Each row is a point on a landscape with many valleys, with its height.
From any point a ball rolls to the lowest of the 2 points nearest to it. It stops when none of these is lower. Distance is the straight distance between rows; heights are no part of it.
rol (h 58.8): [ 27  25  18 -25 -47   4  25 -48 -30  -6 -23 -10  -3 -10  15  13  14 -37
  -7  11  15  23 -11]
Vuga (h 22.9): [ 30 -34 -12  10  -1 -22   8  -4  -6 -12 -24  10 -30  14  19 -29   9 -34
   4  -6   2  15  18]
Pok (h 18.8): [-31  21  11   9 -19   7   7 -27 -14 -12  24   2   0 -18  21  44   6  -6
 -36  -5  -2   5  -3]
sege (h 66.1): [-19   0   3 -11  14  13   3  -3 -15  -8  46  -2 -28  -5  22  10  -6   4
 -18  11 -39 -18   8]
rinu (h 47.9): [-26 -34 -10  17 -10 -46  -8  10 -24  -6  -4 -26  30 -11  29  50   8  28
 -13 -56  62  18  -2]
kepa (h 47.1): [ 36  29   9 -43  13  -5  21  20  30  22 -19   2   2 -16 -34 -51  11 -11
  38  -5 -50 -25   8]
Nesem (h 39.2): [ -5 -17 -14 -12   4   4 -19  -8  -9 -10  -3   8  22  -1  -1  -1 -11   6
  13  -8  48  -3  -7]
zafo (h 23.7): [ -2   9  -3  26   3  58 -17 -33   1 -13   4  18 -28  26 -16 -38   0 -27
  -9  26   1  45   9]
tigik (h 36.6): [-15   2  -2   0   0  43 -25 -19  23  21  -4  14  21  24 -40 -30 -11  25
  15  13  37  10 -16]
Bapon (h 67.4): [-43 -16 -17 -28  17  13 -20 -13 -21 -28  51   0 -21 -32  22  23 -11  -9
 -28   5  -3 -15   8]
datat (h 55.3): [ 25   1  23 -31 -36 -38   9  -7 -37  -9  -5  -9 -18  11  12   0 -15 -20
 -11   0  18  -4 -30]
vepug (h 32.4): [ 28 -35  -6   3   7   7   2 -12 -29 -21 -28  -6 -18  30   3 -35  15 -40
  10   2  37  33   1]
kaget (h 44.8): [ 11  34  38  -9  -6  35   9  -1 -25  -5  14 -10 -56  11  17 -11  -6 -42
 -21  18 -58  24   8]
Logil (h 19.2): [  9  39  13  29  -4  59   5 -25   9  -5   1  10 -30  25  -2 -33  11 -16
  -6  32 -43  41  -2]
linur (h 25.2): [-15  -4 -19 -13  14 -28   8  31 -10  -1  28   3  -2  20  -7  11 -31  33
 -10   3 -10 -22 -21]
Vabiv (h 4.2): [-16  33   0   3 -36  19  11 -54   3   6 -23   2  29 -22 -11  20  26  23
   7 -24  43   7   1]
nus (h 64.8): [-40   1  -6 -13   9 -11   0  19  -2 -13  41  -9 -15 -36  14  27  -3  38
 -29   1 -46 -34  -6]
nifa (h 44.7): [ 28  38  32 -52  -3  -5  27   8   2  14   3  -1  -4   0 -23 -53  -6  -7
  30  -5 -27 -19 -30]
ludaz (h 69.0): [ 15  -7  19 -51 -16 -23  -7 -18 -22 -19   5 -18 -25 -35  29   7   7 -11
   5  -8  -8 -36   7]
zolu (h 53.9): [  0 -15 -13 -15  21 -24 -23  36  17  30   3  10  34   7 -36  -2 -22  38
  16  -2  32 -34  -5]
dut (h 52.1): [ 17 -36   4 -16  34  25 -13  -4 -21 -31  -8 -18 -51   2  26 -41  -1 -53
   0  10 -12  17  15]
daki (h 23.0): [ 19 -53 -20  -3  22  -6 -31  14  31  10 -28   5  10  10 -15 -26 -19 -32
  31   8  37   2  30]
lotuk (h 32.0): [ -6  15  -8  27  -6  -7   4   4  23  44 -26  14  55 -10 -14  11  28  67
  26 -17  33  -2  -3]
vukav (h 38.0): [ 33  18  37   7 -10 -12  19  16 -42  -9  -5  -2 -39  38  10   4 -14 -51
 -34  17 -43  20 -37]
zubez (h 59.0): [ 17   6  -5  -6 -14 -15  20 -21   4   3 -13  -6  -6 -18  12 -11  31  -1
  18   1   4 -16   8]
Tikad (h 37.5): [-22  24   1  30 -42  53  -2 -63  17 -21  -4  22  36 -31   5  30  32 -23
  -7 -25  28  42   5]
sofun (h 68.7): [-38 -45 -20   5  21  23 -23 -23 -28 -16  31   8 -27 -23  45  15  -3 -38
 -37  -6  -5   5  13]
Kotep (h 12.9): [  9  34   6  -4  -1  37  10 -28  27  14   5   8 -18  -9  -7 -31  18  -9
  15  20 -48  10  18]
Liset (h 35.2): [  1 -26  -4 -18  26  -2 -10  37  17  11  32   5 -11  -1 -24 -27 -33   6
   6  20 -35 -36  12]
Nal (h 40.2): [-25  13  -3   7  11  29   2 -11 -21  -8  17  14 -17  25 -18  -3 -24   4
 -32  25  -4  14 -15]
dize (h 55.1): [ 22 -20   0 -24  -6 -30   7   5  23  10  -7  -6   8 -42  -2 -12   7   1
  34  -4  -4 -47  21]
Poga (h 67.5): [ -9 -17  18 -23 -10  -6  -2  -3 -36 -22  27 -18 -43 -30  45   4  -4 -24
 -15  12 -25 -18   6]
vok (h 18.2): [-28  51  10  41 -36   3  25 -23   0 -18  -3   9  16 -26  11  86  17  18
 -58 -32   5  15   8]
duk (h 43.1): [ 10  16  -6  12  -2   7  30   8 -10  -1  23   8   1  29  -7 -14 -13  14
  -4  16 -27  10 -26]
rilu (h 67.1): [  6 -31 -33  44   3 -43  20  23   2  11  -8  21  18  20  36  25  24  37
  -5 -29   0   1  -2]
Rabim (h 11.4): [-13  62  10  13 -33  12  26 -41  21  11   8  10   4 -30   0  18  27  40
  -2  -8 -36 -12   0]
pabuz (h 4.8): [ 19  46  14  -8 -23  19  20 -34  27  -3  -4   5  -9 -28 -15 -11  12  28
   9  19 -31   0  -5]
negu (h 44.4): [-16  -9  -8   4 -13 -19  -3 -12 -24  -7  -4  -5  27   3  25  21  11   7
   3 -34  52  18 -11]
kipi (h 57.9): [ 26 -26  13 -49  33  -5 -13  31   8 -10  -1 -23 -20 -27   3 -33 -22 -34
  19  20 -36 -23  28]
fufor (h 26.3): [-20 -43 -19  -5  42  23 -28  23  10   5  34   2 -21 -16   5  -9 -36 -15
  -9  28 -43 -27  27]
Puba (h 65.2): [ 29 -27   5 -10  20  -3 -19  34  48   4 -15 -12  20 -38 -12 -13 -17 -26
  36  21 -38 -43  47]
sesi (h 30.9): [-39  -7 -23  51 -12  27 -10 -29  36   8  13  29  11  -4  28  18  30   9
  -8 -10 -13  25  16]
gafi (h 40.1): [ 35  29  34 -31  -6 -16  26  17 -36   2   4  -6 -21  33 -16 -20 -25 -33
 -12  22 -30  14 -45]
relu (h 23.8): [-31 -10 -25  29  10   9 -21  -7  24   0  30  19  17 -22   0  18  16  23
 -10  -3  -7 -12  22]
rin (h 61.2): [ 15 -20  10 -33  33  12 -29  23  32  10  -9 -23 -15 -49   1 -18 -17 -38
  23  26 -54 -24  69]
tizuk (h 13.4): [-31  45  13  12 -27  10  17 -40 -14 -12   1 -17  28 -27 -11  58   8  10
 -23 -16  21  10  -8]
laz (h 49.6): [ 49   6  23  -8  13  17   0  -8 -28 -28 -24 -25 -54  16  -4 -36   2 -54
   4   6 -15  38   6]
larer (h 60.9): [ 40   4  12  -4 -31 -15  33 -12 -17   9 -40 -10  -7   2  13   6  35 -37
  17  -1  10  12   0]
sava (h 16.1): [-36 -23 -34  33  14   3 -42   6  34  37 -19  21  46   8 -19  11   0  20
  14  -7  63   8   9]
viduz (h 36.0): [ 17 -21 -12  16  -5  32  -8 -46  -2  -9 -33  16  -1  13  -8 -32  10 -43
  18  10  35  32   3]
faba (h 54.8): [ 17 -18   5 -22  18  15 -10  23  -2 -19  12 -14 -24   6  -3 -48  -7 -31
  10   9 -26  -5   0]
vola (h 31.1): [-26  -7 -16  21  -1  21 -10 -24  31  -2  16  11  13   6 -21 -10   8  25
   3   7  12   1  -2]
pigim (h 57.1): [  3  30  29 -28 -33  -7   4 -21 -43 -19   0 -20 -13  -2   5  30   3 -18
 -15  11  25  -2 -13]
pife (h 73.3): [ 12 -23 -17  37  33  35 -44  20  72  27 -16  22   9  14 -32 -33 -18  -9
  27  28 -13 -11  37]
Zevem (h 63.0): [-19 -14 -16  -5  -1 -34   0  24  11 -10  25 -19  15 -37  21  31  -4  33
  -8 -14  -7 -33  16]
femuk (h 13.9): [-15  46  11 -40 -25   7   5 -34  -1  -7  -2 -17  30 -22 -22  16  16  34
   6 -17  37 -18  -5]
tago (h 28.7): [ -6  17   0  15  -5 -17  24  18 -27  -2  14   4 -14  27  17  44 -13  -2
 -38   7  -6  11 -23]
lefit (h 34.5): [-30   4 -22  46  17  -9 -14  34  10  23  23  17  25  33 -22  13 -11  58
  -8  -8   1   3 -19]
Vimun (h 65.1): [-23  -3 -11  25  -5 -28  20  17  -8  -2  22  -8  10   1  22  30  22  36
 -17 -19   0  -5 -10]
Sibav (h 37.0): [-23  10  -8  21   3   8  -5  10  -9  10  25   9  12  45 -37  -6 -27  48
  -7   5  15   9 -38]
Siter (h 50.7): [ 15  26  16 -26 -21 -43  48  28 -18   9 -21 -17  30  16 -18  13   3  39
  31 -14  24 -13 -33]
Dagip (h 42.4): [ 24  21  33 -41   5  -3  17  27 -26   0  16  -4 -30  19  -9 -36 -17 -19
  18  15 -54 -21 -25]
Keted (h 30.3): [ -3 -16 -25  26  -4  11 -13  -3  39  44 -43  25  39   2 -17 -13  23  30
  24  -8  38   6   8]
Fur (h 41.2): [ 10   2 -10  -3  21   4   2  19  22   7   8  13   8  12 -40 -31 -20   9
  23  13 -13 -21  -2]
kega (h 45.8): [ 28  20   6   6  -1 -21  30  25  -3  15  -2  16   8  44 -18 -34  -6   7
  20 -14 -21   5 -26]
Zapam (h 21.2): [-37  36   1  -5  -4  -1   2 -21  17   1  15 -27  34 -33  -9  30  17  49
   0 -18  11 -25   9]
Bol (h 65.5): [ 24 -32 -28  16   6 -38   8  18  12  23 -33   8  19  10   4   0  17  19
  26 -13  14   2   6]
tisuv (h 61.8): [ 23 -37 -15 -21  13 -51  -1  40  -3   9 -25   6  22   3   3 -18 -16   6
  17  -6  19 -19   2]
paz (h 46.3): [ -6 -58 -22 -14  13 -13 -26  12  -1  -5  23   7   2  10  -1  -8 -31 -14
   3  -2  39 -11   4]
Belu (h 48.2): [ 27  20   2   0  -2 -47  57  34  -8  34 -25   5  31  23 -16 -11  -1  33
  25 -21 -19  -4 -38]
Neza (h 39.4): [-11 -62 -26  -3  19  -3 -41   0  21  -1 -12  14  12 -16  14  -5   7 -30
   5   2  34  -4  28]
Kure (h 24.0): [ -3  14  20  11 -24   4  26 -19 -38 -19  16  -1 -33   6  32  35   2 -22
 -41  19 -20  16   0]
Tibo (h 28.9): [-21 -11 -21  26  12  57 -33 -41   8  -5  -7  22   5  27  -4 -24   2 -16
   6  12  25  43 -11]
zeg (h 69.8): [-24 -16 -11  25  10  27  -3 -10 -11 -30  16  -1 -38 -11  46  15  21 -30
 -25 -11 -33  17  24]
Gazi (h 53.3): [ 35  12  27 -39 -33 -38  32   6 -33  -6 -31 -33   4   1   7  -4   7   6
  11 -16  23 -10 -27]
Ralot (h 34.7): [-21  21 -13  66 -19  41 -11 -37  23   1   5  37  31 -23  24  22  40   2
 -14 -36  14  48 -10]
nutu (h 47.7): [ 44  30  43 -29 -22   8   8 -11 -33 -25 -16 -18 -44  26  -5 -19  -8 -69
 -22  33 -15  51 -15]
nugu (h 24.2): [-24 -12   2  -1   3 -56  13  48 -28  -7  -3 -31  23  32  -1  27 -19  55
 -13 -38  34 -14 -29]
filuz (h 42.8): [  4  22  11 -21   0  26   8 -16 -18  -5  34 -11 -32  22  -8 -19 -20 -27
 -31  36 -28   3  -8]
vubo (h 50.9): [ 26  15  -5 -44  -2 -11  -1   3  35  16  -7 -10  13 -25 -24 -19  -1  20
  45  16 -26 -47  15]
Kuze (h 22.1): [-15  46   6  41 -37  -7  40 -10   9  -1  -5  10  26 -10  33  71  39  37
 -15 -42   0  12   2]
Zupa (h 69.7): [ 22 -37  -4  18  20   9 -34  21  73  20 -25  -1  23  -2 -22   1 -24 -27
  38  31 -18 -28  45]
feba (h 31.4): [ 18 -19   3  26   8 -15  16  16 -15 -20   1  -1 -38  13  30 -17  14 -30
  -6  -8 -46  15   1]
vapa (h 71.5): [ 21   2  -3  45   0  45  -4 -44  19 -20 -25   0 -41 -12  21  -9  43 -32
   2  -1 -17  38  30]
Sazil (h 48.8): [ 27 -24   3 -32  22   2 -17  40  20  32  -5  22  28  21 -56 -35 -38  10
  29  19  38 -29 -16]
bova (h 29.5): [-46 -22 -12  25  20  -6 -54   6   0  28 -27   2  49   6 -19   7   1  35
  10 -27 111  22  -4]
Peveb (h 16.5): [ -7  -3   8 -30   3 -46  10  29 -24 -16  11 -23   7   7   8  10 -29  36
  -4 -18  23 -35 -32]
Peta (h 26.8): [-37  40  -2  25  -4   2   1  -6  15  19  -7  -9  40 -14 -20  36  40  62
   3 -39  42   7  -3]
befem (h 57.8): [ 14 -25   1 -39  15 -56 -23  45  12   5 -22 -15  32 -13 -18   7 -29  45
  18 -14  28 -41  -7]
seref (h 42.9): [ -5 -14  -3 -17  17  20 -37   9  20  37 -24  28  41  19 -64 -34 -19  24
  32  14  43 -17  -8]
fose (h 59.5): [ -4 -26  -3 -38  12 -32 -12  27  21   4  12 -11   9 -42   0  12 -20   9
   9  11  -7 -58  30]
kun (h 10.4): [-25 -39 -43  25  30   6 -26   4  29   1  21  14 -10 -19  17  12  -4  -9
  -7   6 -22  -8  32]
toz (h 35.5): [ 21 -10  20  18  -7 -25  16  13 -43 -24   3 -16 -58  21  45   8  -2 -57
 -41  -3 -47  30 -14]
Pibu (h 33.4): [-15   8   1  11  -4 -11   6   6 -35  -4   0  -4  11  40  -7  19 -25  21
 -13   6  32  10 -36]
kepan (h 70.7): [-13  12  -2  29  14  60  -7 -37   5 -31   0   7 -44 -22  40  -9  34 -30
 -23  11 -44  36  33]
ser (h 29.7): [-41  -5 -14  29  17 -32  -3  39 -14   5  16 -17  20  33 -10  29  -2  52
 -13 -25  42  15 -16]
gebo (h 46.4): [ 33  52  49 -16 -23  20  14 -16 -27 -10 -11  -4 -56   8  10  15 -10 -77
 -43  32 -36  40   3]

Where does a ball stop that starts at each point below?
Bol -> kun
rol -> Nal
zubez -> Vuga
fose -> Vuga
Zupa -> Nal

Call two points neighbours if one is among the 2 nearest of the other. Go from one point of each pair to the other, from neighbour to neighbour, staying as low as possible. Name the highest point that can't be avoided.
sava, pabuz -> lotuk
Peveb, kun -> Tikad
pabuz, Vuga -> viduz
tizuk, pabuz -> Zapam
daki, Nesem -> paz
